A landscape with many valleys, sampled at points; each row gives a point and its height.
A ball rolls from a point to whichever of its 2 nearest points has the largest drop for the distance, and stops where none of them is lower. Distance is the straight distance between rows; heights are no part of it.
derig: [108 113 104  61 115  70 145  96  66 117  96 100 101  85 107  51  88  81
 114  95  91 128 101  83  97 132 122 108  84 128  74  33 125  66]  h=3.69
Kop: [ 76 135  92 150  92 110  62 104 144 123  80  97 127 134 102  74  94  70
  89 105 125  58 119  96  91  87  69  96  92  73 153 102  61 107]  h=2.36
pak: [ 54  28 105  79 130  91 118  81  63  86 151 106 101  98  96 136  98  91
  77  72 106  99  91 103 123  84 118  71 139  79  88 108  83 108]  h=3.51
Pefi: [ 71  78 119  91 158 120 117  57 110 127 104  78 106 120  69  97 109  87
 118 112  82  89 104  56  95  89 120 110 128 112  83  42 125  41]  h=2.99
galan: [124 141  71 117  88  59  49 116 106 117  86  71 106 104  85 114 120  93
 130 130  99  78  70  86 124  43 128  98 141 104  87 100  77 113]  h=6.13
bomab: [ 78  88  59  99 118  95 101  75  39  85 116  77  71  93 130  91  90  94
 115 103  86 103 108 114 115 112 163  79  98 106  72  66  71  80]  h=1.63
Valo: [133  94 121 146 116 163 114  75 153 103  99  86  93 129  91 107  83  88
 124  98 101  76 124  80  76 117 117  98  98 125  92  66 100  50]  h=1.09
Lud: [126 104  81  91  71 133  94 111 151  99  88 134  77 114  73 148 111 132
 144 148  88  79  87 101 129  43 104 103 135  95  73 116 126 107]  h=2.46
Neka: [ 94 106  65  65  33 149  93  94  42  72  58 114  70  98  92  79 139 100
  90 122  75  55 102 121 111 128 103 100  59  80  77  93  93 106]  h=2.77
Fadin: [107  87  91 103  51  98  67 131  83  85  48  16  79 114 109  90 122  83
 106 106 137 100  68  79 104  98 114  86 105  69 139 104  79  86]  h=4.13
makek: [104 143 108  60  64  91 120 112  75 125  83 117  91  67  87  18 109  82
 118 103 102 131  97  68 115 123 105  94  46  80  80  41 109  73]  h=3.48
tepu: [102 133  31 101 114 105  80 100 110 102 112 171  77  98  73 125 129 102
 130 120  93  78  96 120 130  73 134  91 107 110  64 111  93 101]  h=4.19
sol: [ 82 106 100 125 134  67 117  98 134 120 162  70 105  81  58  95 135 119
 103 121 132 121  74 104 115 100 113 116 120  87  93  72 114  99]  h=4.37
lukaz: [139  77 103 124 143 122 108  78  91 102 113  67  96  91 114 121  99 114
 110  79  85 119  69  79  85 118 113 119 103 129  95 106 109  85]  h=3.75
Tuf: [103 110 136 127 175  58 116  87 104 142 176  98 113  64 112 134  85  93
 106  78  83 127 115 107 105  76 109 117 114 147  91 123 108 135]  h=5.51
sizir: [106 103 112  97  97  98  72 114  58  84  56  93 111  97  94  60 132  87
  64  75  95  90  37  69  91  98  34 120  94  71 124 145  89 104]  h=4.57
regop: [ 77 111 117  74  60  41  81 144 124 108 114  53 115 108  83  93 105  31
 111 114 139  79  96  99 136  92 118  80 117  87 102  61  93 134]  h=6.51
kef: [102 117 115  79  87  73 138 147 114  79  81 126 102  83 101  62  90  97
  85  71 129 132 110 114  96 154  61 104  59  99 132 122 149 100]  h=4.70
voz: [ 74  57  72 118  78 125  77 119 132  79  72  65  47 106 109 122 107 120
 121 131 167 116 115 126 106  88 137  91 112  73 124 115 113  75]  h=4.12
vatu: [103 111  93 113  31 131  99  85  76  92  81 103  95 113 136  94  59 101
  90 106  55  90 151 104 112  91 123  58  68  81  57  82  57 106]  h=1.99
pobag: [ 91  83  68  77 111  85  91  94  12  92  91 135  87  83 101  65 114 105
  89  98  98 144  54  79 119  94 107  82  98  61  86 130  84  93]  h=2.66
Nafa: [ 92  82 121 106  53 113  75 132  85  71  49  79 115 125 117  73 103  97
  63  76 120  75  69  91  84 102  44 102  90  59 155 143  78 100]  h=4.30
Nuteb: [131  93 120 131  80 171  89  67 122  90  59  39  98 136  95 105  81 104
 102 110  69  82 108  67  78 105  98 103  88 105 109  67  82  71]  h=1.70
fifo: [125 118 143 110 112 126 124 104 138 129  93 126  82 102  85  52  58  89
 123 101 132 117 148  83  85 106  94  95  84 105  91  70 148  49]  h=1.03
bened: [ 90 149  90 130 122 127  76  89 111  91  49 116 131 131 122  79 101 109
  76  94  84  56 111 102  70  95  53 133  86  93 135 130  89 102]  h=3.42
Zetu: [110  85  62 118  97 142 120 102  83  77  96 148  69 105  98 110 108 123
  96  91 130 109 108 126  99 137 119  81  71  93 104 136 109  81]  h=5.29
Lan: [113 135  88 118  66  97  64 124 134 118  63  23  98 111  74  85 130  74
 113 126 133 102  54  66 110  99 100 105  87  82 149  85  80  99]  h=4.38
gaz: [ 84 131  70  59  64  50 114 161 117  80 106 138 108  92  99 107 118  66
  97 100 121  70 110 142 131 117 101 100  95  99 104 115 120 155]  h=4.21
Disi: [ 68 106  96  70 130 103 101  82  91  98 100 181 102 119  84 122 105  67
  77 106  47  51 130  94 119  89  70  93 131 115  42 100  84 113]  h=2.91
Rivos: [100 139  76 136 143  64 121 102  98 125 148 130  83  72  99  61 103 115
 101 115 123 141 115 127 101 114 120  98  82 107  79 100 100  91]  h=5.11
ridi: [130 109 141  97  50 102 113 147 141  81  61 105  97 115 118  73  54  91
  99  90 123 109 123  97 105 116  70  98  78  88 123 112 137 107]  h=4.48
Foned: [ 96  72  78 131 104 146  97 101 125  68  98 111  82 112  84 120 119 104
 100  88 120  67 114 122  96 135 120  94 104  95 108 112  92  78]  h=5.12
pov: [ 94 102 107 115 102 136  83 100 129  80  36  86 102 119 128 101  86 136
  92 105 102  93 121 104  66 104  75 114  93  87 145 131 130  78]  h=4.10
Fala: [141 139 127 109  77 124  80 106 144 106  58 101 112 115 128 121  73 137
 103 110  81  95 103  99  86  74  57 128  94  93 121 136 132 118]  h=4.56
Ror: [108 108  94 152 133 111  93 109 135 108 124 114  99  87  98 118  95 147
  91 108 113 113 111 126  74 104  79 121  94 112 112 151 123 102]  h=4.39
rim: [ 85 138  94 132 141  92  60  67  75 123  69 148 105 112 125  73  75  72
 100 100  54  81 132  69  87  65  90  82 113 108  67 113  71  86]  h=3.02
muvu: [ 63  75  91 106 159 117 137  84 104 108 119 126  97  77  74  47 130 118
  91 101 123 124 106  95  78 153  89 110  75  86 112  73 126  46]  h=1.94
mudo: [115 141 136  90  66  80 115 102  89 112  87  65 103  86 109  23  88  90
  84  89  96 144 112  69  95 137  97  93  46  73 118  55 107  93]  h=3.27
Kas: [ 99  71 132  63 125  84 128 123  97 111  79  68  74  94 103  69  75 100
 133 106 152 150  85  68 116  89 103  95 120 101 110  76 152  39]  h=4.47
sil: [139  90 150  97 119  76 109 123  86 124 100  84  81  97 133  65  44  74
 123  89 136 164  92  48 119  79 100  83 106  83 101 104 118  87]  h=4.32
Duset: [121 113  89  75 107 127  92  70  86 115  67 115 106  99  76 111 107 110
 117 132  38  81  83  77 104  66  96 122 113 125  43  74 109  84]  h=3.71
mutad: [ 75  41 107  29 138 137 118  76  53  81  76 122 105  94  85 132 120 125
  88 103  75 109  88  96  94 104  83 112 110 110  93 108 150  85]  h=3.84
bosid: [126  89 124 149 145  68  85 108 109 124 156  67 118  73 128 155  93 115
 114  76 102 114  86 108  93  69 104 113 125 138 124 152  87 134]  h=5.69
sar: [ 85 113  68  91  76  77  88  88  59  81 101 130  90 111  88 115 128  51
  97 108  60  43 105 112 114 102 107  90 121 128  42 101  66 125]  h=2.18
Kis: [114  78  76  92  35 152  92 100  81  60  83 139  72 115  67  96 130 102
  87 108  93  60  79 108 126  93  88  92  94  54  67 111  58 117]  h=3.16
mure: [ 70  51 127  93 141 100 107  72  80 114 155 141 114  74 106 126  74  93
  98  99  91 133 117 109 117  52  93  71 115  89  86 129  89 126]  h=3.12
mir: [139  70 103  74 102  93 121 117  86 101 151  72  84  66  90 138 103 140
 121 121 111 166  65 126 135  69 109 109  95 109  87 137 119 128]  h=2.31
Lag: [ 59  49 100 103 161  64 124 114  85  92 149  82  80 103  97 144 100  82
  89  67 144  87  90 107 123 100 138  82 152 102 111 126 111  86]  h=3.83
badi: [116  77 126  92  28  96 109 145 123  67  84 112  97 121 126 114  57  74
  89  89 129  78 123 107 110 100  90  73 105  78 115 127  97 123]  h=4.29
Zovep: [ 79 142  87  80  89  37  75 134 128 111  97  89 114 101  76 115 127  85
 124 131 113  81  94 106 133  53 109  99 141  95  96  90 115 132]  h=6.34
Kam: [110 126 161  59  56  78 101 100 113 100  86  61 130 108  75  47  79  90
  91 105  87 126  96  79  98  95  50 109  88  75 110  51 112 129]  h=3.01
Ruko: [138 116  76 148 119  66  62 109 117 117 130  83  99 100 108 146 110 118
 124  89 111  93  57 104 110  59 132  98 135 127  98 141  71 119]  h=5.90
kapu: [101  80  91 102 102 108  53  97  64  82  75  86 115 101  87 105 148 126
  79  87 100  85  30  86  94  82  70 121 127  55 125 147  71 110]  h=4.83
mifo: [102 138  96  97  74  67 104 126 127 102 118 151 106 100  81  80  96  71
  97  95 114  88 116 122 127 102  91  88  89  84  84  90  91 135]  h=3.78
Val: [ 99  74 106 108 150 117 106  42  90 119 128  95  86 104  91  83  95 116
 122 120  75 125  86  58 102  83 125 110 123  92  57  49  89  64]  h=3.28
mizev: [105  68 117  41  81 108 139 110  58  70  85 105  93  97  69  71 133  61
  75  78  84  84  64  72 100 156  77 113  90 107  73  68  89  85]  h=2.53
zed: [137 119 161 124 123  99  93  82 142 146 139  97 105  96  76  97  80  88
 115 101 105 129 103  68  99  68  83 112 119  95  95  98 118 124]  h=4.80
soka: [ 73 127  74 146 109 117  54  81  71 114  68 108  97 120 140  66  87  86
  91  84  79  70 139  82  80  89 107  64  84  91 111 114  64  71]  h=2.37
nada: [ 74  73 110  66  92 136 130 111 145 106  86 104  97  75  47  96 122  92
 124 116 157  85 107 111 110 115 102 108  91  84 103  56 148  37]  h=1.93
Fidir: [ 62  98  61  95 131 140  94  75 116  89  89 177  95 115  70 121 114 102
 103 121  72  53 134 116 110  84  99  98 119 110  76 101 121  82]  h=3.55
Kud: [118 138  88  81  82  68 125 139  98  85  91 154 109  85 120  94  90 119
  77  78 114 120 105 135  91 129  66 107  62 105 132 166 139 135]  h=4.94
vomov: [100 150 112  86  79  63  99 101  92  92  89  95 126 112 117  91  71  58
  93  94  53  73 138  98  87 115  99 100  89 146  74  63  90 126]  h=5.87
devol: [120  85 122 125 104 117 109  83 111 110 139 167  84 115 105  96  57  76
 100  89  96 109 121  79 116  94 113  65 102  92  52 102  59 108]  h=2.42
tusul: [140 113  93  96  53 109 105 114 101 103  92  62  73 113 100  97  91  65
 136 113  89  84 104  95 130 108 146  85  89 115  60  45  86  97]  h=0.14
pasog: [ 84 125  89 135 175  56 117  74  87 115 152 103  98  87 126  92  74 112
 106  98  96 123 129 114  95 112 126 112 108 150  86  89 102  92]  h=5.32
Pok: [ 51  73  96 111 123  96  74  71  70  87 101  48 129 129 101 105 111  69
  79 106  73  64 109  90  71 109 108  95 129 123 111  80  66  88]  h=0.11
mape: [102  87  70 119  58  82  87 125  89  74 108  71  77  91 115 129 125 142
  94 102 141 101  80 155  90 111 141  99 101  92 142 132  75 120]  h=5.00
Vut: [101  85 155 100 127  87 119  98 152 133 162  75 102  76  48 129 105 133
  89 112 110 125  95 114 121  72  94 115 118  92  93  97 133 123]  h=4.59
ligip: [136 134  84 130  92 122 114  72  93 139 114 138  61  93  94  64 117  97
 121 105  82 111  89  54 115 110 132  89  77  72  49  65  47  77]  h=4.16
sov: [ 38 123  44 103 118  98  62  91  85  84  87 124 114  91 104 100 141  93
  84  96  95  36 114 152  80 132  95 125  87 111 120 103  85 117]  h=5.67
Domi: [110  56 106 105 117 112 116  83  67 113 160 156  79  95 131 116  52  83
 115  93 112 134 108 100 128  69 113  56 101  94  70 134  64 113]  h=2.75
giveg: [120  54 106  63 100 108 125 117  83  87 104  86  92  93  71 102 134 101
  96  81 110 102  51  64 121 116 107 104 121  95  85  84 112  90]  h=2.80
Gis: [ 76  61 141 105 114  94 132  92 112  80 141 105 119 114 115 122  59  74
  59  62 102  90 137 106  88 141 102  80 101 116  95  91  94 113]  h=5.63
ran: [ 60 104 112  66  52  86  89 113 105  77  88 113 139 116 111  88 102  98
  68 120  83  52 106 129  97  69  37 113 114  66 116 111  95 144]  h=3.39
nizu: [118 145  63  85  61 139  95 125 107 105  42 125  66  85 100  86 138 147
 117 103 127 100  95 114  99 107  94 107  60  76 136 133 140  85]  h=5.73
Dazum: [121  47 108  86 124 120  91  83  84 101 109  63 101  98  57 141 147  94
  92  85  84  81  26  51 111  91 105 120 143  99  88 104  84 102]  h=3.11
fod: [125  89  89 140 132 105  92  95  85 101 106  66  83 116 116 100  93  78
 109  78 104 102  71  58  96 112 138  86 123 118 100 101  66  70]  h=3.96
Komu: [118  96  84  92  70  24  93 141  68 104 127 103 115  85 135 108 102  95
  82  57 110 113  70 128  96  98  96  79 115 114 127 131  79 145]  h=6.91
fenil: [154 109 123  62  58 107 109 127  72 104  60 109  97  80 115  86  79 114
 105  85  85 156  71  80 119  90  77  91  59  87 103 134 127 117]  h=4.02
suk: [119  62 144  87  92  77 123 108  84 105 152 128 114  63  98  91  93  74
  83  61 102 147  63  79 121 101  85  89  86  64  82 116  60 144]  h=4.54
razi: [120 126 132 112  95 130 102  53 123 122 110  50 110  98  76  73  86 148
 113 135  78 141 118  96  74  92  96 121  75 103  90  39 114  99]  h=3.25
Mup: [125  73 114  91 115 123  87  79 108  89 109  59 110 102  82 177 136 120
  94  89  56  66  57  92 103  85 103 133 138 124  97 110 101 129]  h=3.50
gubaf: [134 107 145 104  88  84 104 114  99 119 120 157 105  77 102  58  62  78
  90  70 115 149  88  77 116  84  71  78  70  54  91 130  85 131]  h=4.40
sed: [ 84 152  55 120  89 100  45 112 133 108  56  38 100 102 105 108 139 120
 113 126 130  78  82 109  84  98 103 133  89  96 161 112 105 104]  h=4.84
Dilal: [ 48 112 108 118 130  62  79  85 122 119 120  66 143 120  68 107 114  57
  67 106  89  49  98  79  95  88  91 101 137 115 132  72  69 117]  h=1.60
tegil: [111 118  96 155 108 108 107  84 160 108 138  32 111 116  62 120 122  80
 113 106 108  82  78  81 101 123 127 116 108 129 115  59  57 110]  h=3.54
zegul: [139  92  79 120  66 117 118 100 104  75 128  72  74 111  91 131 101  93
 116  94  95  91  93 124 114 123 158  95 104 117  67  73  60 112]  h=0.82
garak: [129 125 131 116  90 150 116  88 164 118  84 128  95 120  79  80  72  70
 123  97  98  70 154  88  92 115  90  98  77 116  80  55 116  66]  h=0.33
zak: [ 67 115  81 100 141  63  99  88  83  89 120 106 120  93 124 137  81 127
  93  96  72 106 128 141  79 101 103 113 115 156 104 119 123 119]  h=5.57
kodu: [ 98 102  82 118 131  81  92  98 100 103 115 161 113 110  97 110 117  78
  68  61  98  62  90  96  95 119  77  97 120 101  90 132  52 117]  h=5.05
reni: [ 69  72 121 134 113 108 122  99 135  69 110  83 121 121 118 102  69  90
  65  81 117  77 157 125  61 150  87  95  87 108 136 103 106  96]  h=5.49
kep: [122 109  87 107  56 135 110  65  50  90  95 103  83 104 146 127  62 138
  90  85  48 118 119 114  96  97 135  80  66 126  69 114  79 111]  h=1.49
Lomu: [ 93  77  81  88 109  73  94  76  18  96 122 100  85  93 122  93  91  85
 102 104  68 122  80  88 116  82 127  79 121  98  56  95  53 102]  h=2.16
nenum: [130  63 123  42  89 125 122 106 106 109 104  90 101  77  67 164 122 128
 118 121  79 124  58  96 133  48  86 116 111  99  92 117 145 130]  h=2.79
gego: [ 64 153  80 132 108  68  62  77 124 128 139  77 130 107  81  92 122  62
 105 117  83  68 109  98  97  97 116 102  96 123  95  51  38 128]  h=2.64
vitom: [ 71  95  97  70  53  75  74 123  65  74  37  73 108 112 165 102  66  99
  90 122  83  82 136 121  69  76  90  81 111 104 131 118 118 107]  h=3.03
Kipal: [151 115 102  73  73 117 107  94  90 135  69 121  83  89  83  71  94 132
 120 111  88 138  72  72 115  60  91  91  86  79  76  83 125  77]  h=3.80
furok: [108  97 104  71  58 131 110 103 148  70  92  98  89 111 107 164  83 156
 119 158  96  87 119 126  98  61 103 120 115 113 102 115 140 124]  h=1.27
vev: [ 79  66 117 109  91  97  72  90 110 103 110 100  89 123 100 108  63  88
 123 128 118 104 113  85 135  34 124  59 150  60  72  89  86  89]  h=3.37
Naba: [ 85 139 111  71 147  82  92  75  92 118  71 152 131 100 115 100  62  98
  92  99  45 110 142 100  86  88  65 117 103 131  83 101 146 109]  h=5.23
vot: [ 91 108  62 139 132 131 107  96 134  87 125 135  90  96  77 134 135 147
 102 113 111  70 119 153  82 123  95 131  99 122 111 123 126  84]  h=4.79
Pevo: [ 68 108 101  56  52 123 110  98 132  61  84 129 116 102 119 125  90 144
  88 156  86  80 126 145  93  71  66 121  93  78 117 115 130 142]  h=2.44
mek: [138  65 117 116  87 124 122 103 114  89 160  58  93  85  96 168  88 144
 105 110  95 123  96 134 107  89 115 116  99 137  82 119 100 131]  h=1.86
suz: [ 86  86 111  93  93  74 110  93  72  83 106 105 121 115 132 111  64  68
  62  67  63  84 138 118  70 140  95  89  89 138  82  90  66 121]  h=5.74
vek: [142 118  82  93  81 140  85 100 112 101  67 143  87 122  62 119 127 106
 115 125  66  57  72  80 128  55  77 120 123  95  59 111 101 104]  h=3.22
Siv: [ 78  59  94  82 127  87 131  73  42  79 131  93 110  66 110  82 117 119
  63  70  97 148  76 107  81 157 109 102  81  90 101  94  88 100]  h=4.81
Rodob: [ 50  63  90 128 105 121 101  99 137  74 120  68 107 117  82 127 118  78
  92  85 138  51 128 121  88 158 124 100  99 110 131  81  98  89]  h=5.31
fubu: [109 118  74  81  71  51 105 120  71  86  91  33  84  89 138 115  88 114
 123 114 114 132  97 134 116  85 143  97 105 117 102  89 104 109]  h=5.44
bine: [116 157  52 111 125  56  98 107 106 115 120 135 104  69  82  75 152 103
  97  90 105 109  69 114 102 122 106 121  85 105  89 107  93 113]  h=4.82
Dil: [108  65 128  68 109  78 144 101  58  93 134 129  92  73 113  56  89  87
  90  67  99 164  65  68 114 141  92  95  70  80  82  87  76 100]  h=4.65
seb: [121 125  93 103 124  95 143  96 101 131 117  81  94  76  83  71 128  84
 120  83 110 110  92  93  76 160 134 129  72 142  96  50 107  47]  h=3.92
dom: [ 93  63 128  91 113  88  72 106  92  99  80  43 128 101 136 136  77 113
  95  87  94 108  89  84  82  69  78 106 124 101 145 139 113 116]  h=5.16
folo: [ 96 151 111 146 113 106  88  49 122 120 114  55 121 107 100  86  95 137
  91 120  63 126 111  96  63 106 110 111  71 111 111  62  71 101]  h=2.87
vefom: [138 121 111 107  90 146 111  63  94 138  78 130  81  92  79  52 107 118
 114 106  79 117  90  46  96  98  95 100  72  71  67  59  84  40]  h=4.00
Tum: [101 120 105  91 115  80 117 109 140 132 118  69 112  88  54  71 135  74
 128 108 135 103  81  82 110 124 111 114  95 101 106  36 116  81]  h=4.14
tolo: [117 160  46 122  95  82  76  96  87 125 103 138  82  80  88  81 136 101
 110 106  82  97  83  91 123  87 126  86  85  87  64  99  66 107]  h=4.46
gib: [ 97 101 111  90 117 125 110 103 127 114  72 159  84  94  78  45  92 124
 106 114 134 137 114  93 105  92  68  85  72  70 102 104 148  57]  h=1.69
tope: [140  98 150 108  98 113  81 117 128  95  75  72 127  94 138 152  74 103
 113  81  73 102  93  94  79  68  66 118 107 113 136 154 117 133]  h=4.90
nok: [100  57  78  52 124 127 141 120  70  80  76 126  68 122 106 128  91  99
 125  95 144 112 117 111 107 120 129  76 105 133 113 126 159  45]  h=4.28
nani: [120  99 101  80  71 140 119  68 117 105  88  93 102  86  78  93 102 164
 112 133  77 134 101 119  93  94  95 117  78  93  84  64 134  84]  h=3.53
Fuz: [109 142 141 112 156  82  86  71 117 141 101 104 126 105  99  80  64  95
 109  95  84 127 137  72  73  92  74 122 111 118 106  82 139 105]  h=4.99
minid: [107  95  74 123  54 156 101 111 100  69  79 130  66  95 103  97 118 162
  79  94 128 107 109 134  92 126  96  96  65  54 145 148 104  99]  h=5.47
sanop: [ 56  84  88  93  51  82  55 117  77  80  74  93 107 128 141 106  80  61
 105 119  84  40 138 120  89  68 102  66 127 116 104 108  95 105]  h=2.25
kibap: [139  90 101 139 143 129 129  92 119 129 139 157  59 108  98  84  71  90
 124  97 118 114 109  73 117  95 124  95 109 108  62  96  96  54]  h=2.03
lenuf: [142 118 153  78  97 111 108  90  88 120  95 124 118  55 116  86  77 104
 100  82  67 158 101  97 102  89  54 109  55  93 102 130 107 151]  h=4.20
Vanas: [ 79 120 101 104  98  25  92 137 113 105 121  50 118 110 120  91  81  47
 106  89 138  98 105 111 104 109 123  84 108 118 128  74  92 115]  h=6.61
lel: [ 77 133  73  83 160  75  73  84  76  99  65 124 125  93 124 123 100 118
  87  91  56  90 110 112  67 100  70 129 109 142 114 135 140 104]  h=5.53
ropu: [ 94  95 103  96  49 102  91 142 109  64  60  88 121 134 107  99 104  68
  81  91 108  40 101 109  92 102  69 106 116  77 134 121  91 123]  h=3.95
kon: [ 96  61  98  83 109 113  52  94  63  82  42  52  96 101 112 134 116 137
  97 122  93 112  66  83  87  61  92 116 145  80 124 134 112  88]  h=5.15
Nofu: [102  92 139  71  85  95 115 103 102  77  91  71 142 103  93  90 105  94
  63  78  73 100  86  90  95 128  49 128  85  92 111  87  97 129]  h=2.65
Rizaz: [106 124 121 134  73 130  91  68  90 102  53  46 121 127 121  67  77  88
  71  96  70 103 123  63  69 122  85  90  60  91 129  80  68  85]  h=2.21
Kom: [ 93  64  99  38 105 134 135 106  88  82  65 105  90 111 105 138  87 130
 118 122 106 114 117 125  86 105 100 107 103 138 107 113 185  61]  h=4.11
pozif: [ 68  91  72  66 146  68  96 109  51  94 103 170 110  88 101  89 103  95
  83  96 107 132  88 101 113  98  90  81 106  84  97 141 110 103]  h=2.95
Talag: [ 79  32 111  55 111 122 131 121  82  74  49  85  81 105  91  91  96  83
 111  88 144 107 100  83 105 128 115  85 116 101 115  84 152  36]  h=4.45
Dilif: [ 83  85 109  56  71  82 117  94  66  64  90  70 119 102  71  92 145  67
  68  97  64  65  76 100  99 144  70 130 101 109  78  64  77 124]  h=2.23
vum: [ 73  74  84  75 126 111 143 101 100 119 126 138  88  67  59  61 128  87
 129 105 154 107  93  94 113 130 121 102  86  88  91  63 126  26]  h=1.37
saras: [110 126  63 113  88 133 121  71  64 103  98  93  62 103 139  97  80 135
 122 107  71 121 138 112 115 108 159  79  68 129  70  82  98  72]  h=0.88
fogi: [151  96 117 146  94  86  98 114  86 117 111  78  75 112 146  84  48  79
 107  63 126 135  84  58 111  91 126  64  98  92 108 127  71  92]  h=4.18
gisub: [ 93 117  82  62  42 126  99  84  65  82  65 119  91 105 101  81  93 107
  93 138  43  92 126 110 116  88  98  85  76  91  53  80  98 112]  h=2.41
rupog: [144  79 112  66  95 131 117  99 115  98  97  81 116  76  68 160 147 146
  99  98  79  98  48 109 102 101  81 150 108 107 106 110 132 125]  h=3.20
Vir: [ 79 122 103  86 125  71  99 107 102 113  91 177 105  87  99  53  81 109
  94 112 119 151 119 103 106  87  65  85  86  68 103 128 144  96]  h=2.29
nideb: [ 38  90  70 142 122 111  63  69  79 105 103  97 116 114 122  74 103  64
  79  87  94  59 130 102  58 124 110  72  87 103 120  85  37  75]  h=1.48
Piva: [ 54 136  48  96 107  90  45 103 102 103  78  69 107  88 114 104 139 114
 105 117 112  71 104 138  80 134 118 131  76 112 137  92 114 111]  h=5.30
vok: [ 86  56 117  92  94 114 119 109 140  91 121 112  82 118  57 109 103  89
 111 122 123  90  98  88 146  71 112  72 126  55  76  71 108  88]  h=3.00
Muvif: [ 85  97 101 149 112  73 102  75 119 106 178  69 119 108  92 102 108  80
  99  94 102 100  90  95  87 115 132  94 116 114  97  65  33 111]  h=3.21
tima: [ 78 106  66  91  54  71  80 145 106  86  90  89  87  82 102  91 127  95
 106  98 153  96  91 138 116 120 122  87  82  72 124 108  95 123]  h=4.67
tofa: [ 49  76  89  46 151  63 117 107  64  85  87 112 119  86  89 102 123 108
  80  91  97 117  94 116  99 121  89 105 114 108 118 104 157  88]  h=3.49
kuf: [151 115 121 141 153 128 107  87 119 134 115 108 106  70  94 100 107 137
  98  85  89 129  89  94  72 116  70 137  77 128 107 127 123  83]  h=4.03
tolel: [ 72  95  87 116  89  27  91 149  91  97 119  92 124  99 137  91  95  67
  75  60 130  83 107 133  74 116  99  72 112 112 153 121  86 120]  h=6.76
Dozo: [ 81  77  95 145 107 150  96 102 137  86  72  71  68 105 119 106  90 150
 105 130 142 116 146 124  67 109 104 111  87  94 125 120 134  57]  h=4.44
Kag: [ 89 111  92 135 124 107  73  96 111  90  88 109 139 124 128 124 107 107
  69  60  89  45  94 117  58 103  55 135 108 115 157 150  77 120]  h=4.17
Kuvo: [ 74  85  93  66  81  99 127 122 143  98 123 134  87  94  47 104 122 112
 116 132 142  99 105 130 141  85  97  88 107  70  88  76 138 100]  h=2.55
defu: [101 122  62  93  50  38  79 130  59 113  99 122 102  88 135  88  97  99
  94  91  93 100 100 134  99  68 104  60  99 100 102 126  79 131]  h=7.04
daka: [154 110 113 137 121 128 142 136 139 141 120 123  71  86  78  75  94 107
 125 109 158 114 120  90  99 114 109 111  86 127  83 100 125  38]  h=1.57
Korug: [ 43  82  96 105 168 100 123  60 124 116 139 129 104  94  65  78 137  75
  95  99  98  86 116  78  89 131 109 107 110  88  91  46  98  69]  h=2.51
durez: [131 121 117 127 114 108  96  95 120 103 108 121 119 117  92  94 118  76
  67  55  95  81  63  61  90 128  53 118  97  94 101 118  30 122]  h=5.28
mipok: [ 73  96 118  73  32  93  82 100  88  81  60  52 121  98 146  95  75 142
  83 131  75 109 123 128  66  73  82 103  94  68 132  98 108 122]  h=3.64
zuzo: [ 62  75  81 101  97  86  70  94  74  82  97  86 106 123 102 125 100  68
 101 111  72  46 111  94 103  71 122  80 147 116  70  92  76  99]  h=1.33
misob: [162  79 101  95  49 130 127 114  99  68 118  67  79 112 111 167  83 119
 111  91  90  92  88 124 103 124 137 111 100 141  83 110 101 134]  h=1.39
moz: [ 73  69 122 127 151 104  83  88  99 101 113 116 126 107 113 148 106  92
  62  47  83  58  98  97  77  99  67 108 131 112 131 147  83 113]  h=4.69
bilof: [126 112  92 132  58  51  94 137 121 101 127  25  86  92 112 121 101 127
 113 115 145 130  86 134 110  87 130 102 109 108 114 111  82 122]  h=5.26
luk: [127  78 123  96 144 113 125  55  81 121 138 106  90  99 112 107  94  84
 110  78  55 126  83  50  93 118 113 115 105 124  52  74  64  91]  h=3.52
Susi: [ 78  70  90 119  89  94  63 118 108  94  67  67  78 117 125 102  81  94
 119 114 141 106 110  98 105  66 127  66 130  72 119 112  89  76]  h=3.79
bok: [ 74 119  81  71 102  57 108  99  83  94 100  98 105  97 122 106  72 115
 113 123  89 125 136 141 104  87 120  96  98 118  97  95 126 108]  h=5.64
tadib: [ 95 152 118 113  57  79  79 123 163 112 105 114 127 113  74  61  98  73
 102 110 135  73 112 113 116  84  62 103  89  52 126  77  77 144]  h=3.26

For each start below, name the point where the ball stops.
regop => Pok
bine => Pok
bok => Kop
Fuz => Dilif
Lag => garak
Piva => vum

Call two points neighbours if one is among the 2 nearest of the other. Go from one point of each pair to the other, from neighbour to neighbour, staying as low as possible. Name the highest point that can't be avoided.
lukaz / pov => Dozo
garak / furok => vek
garak / saras => pozif
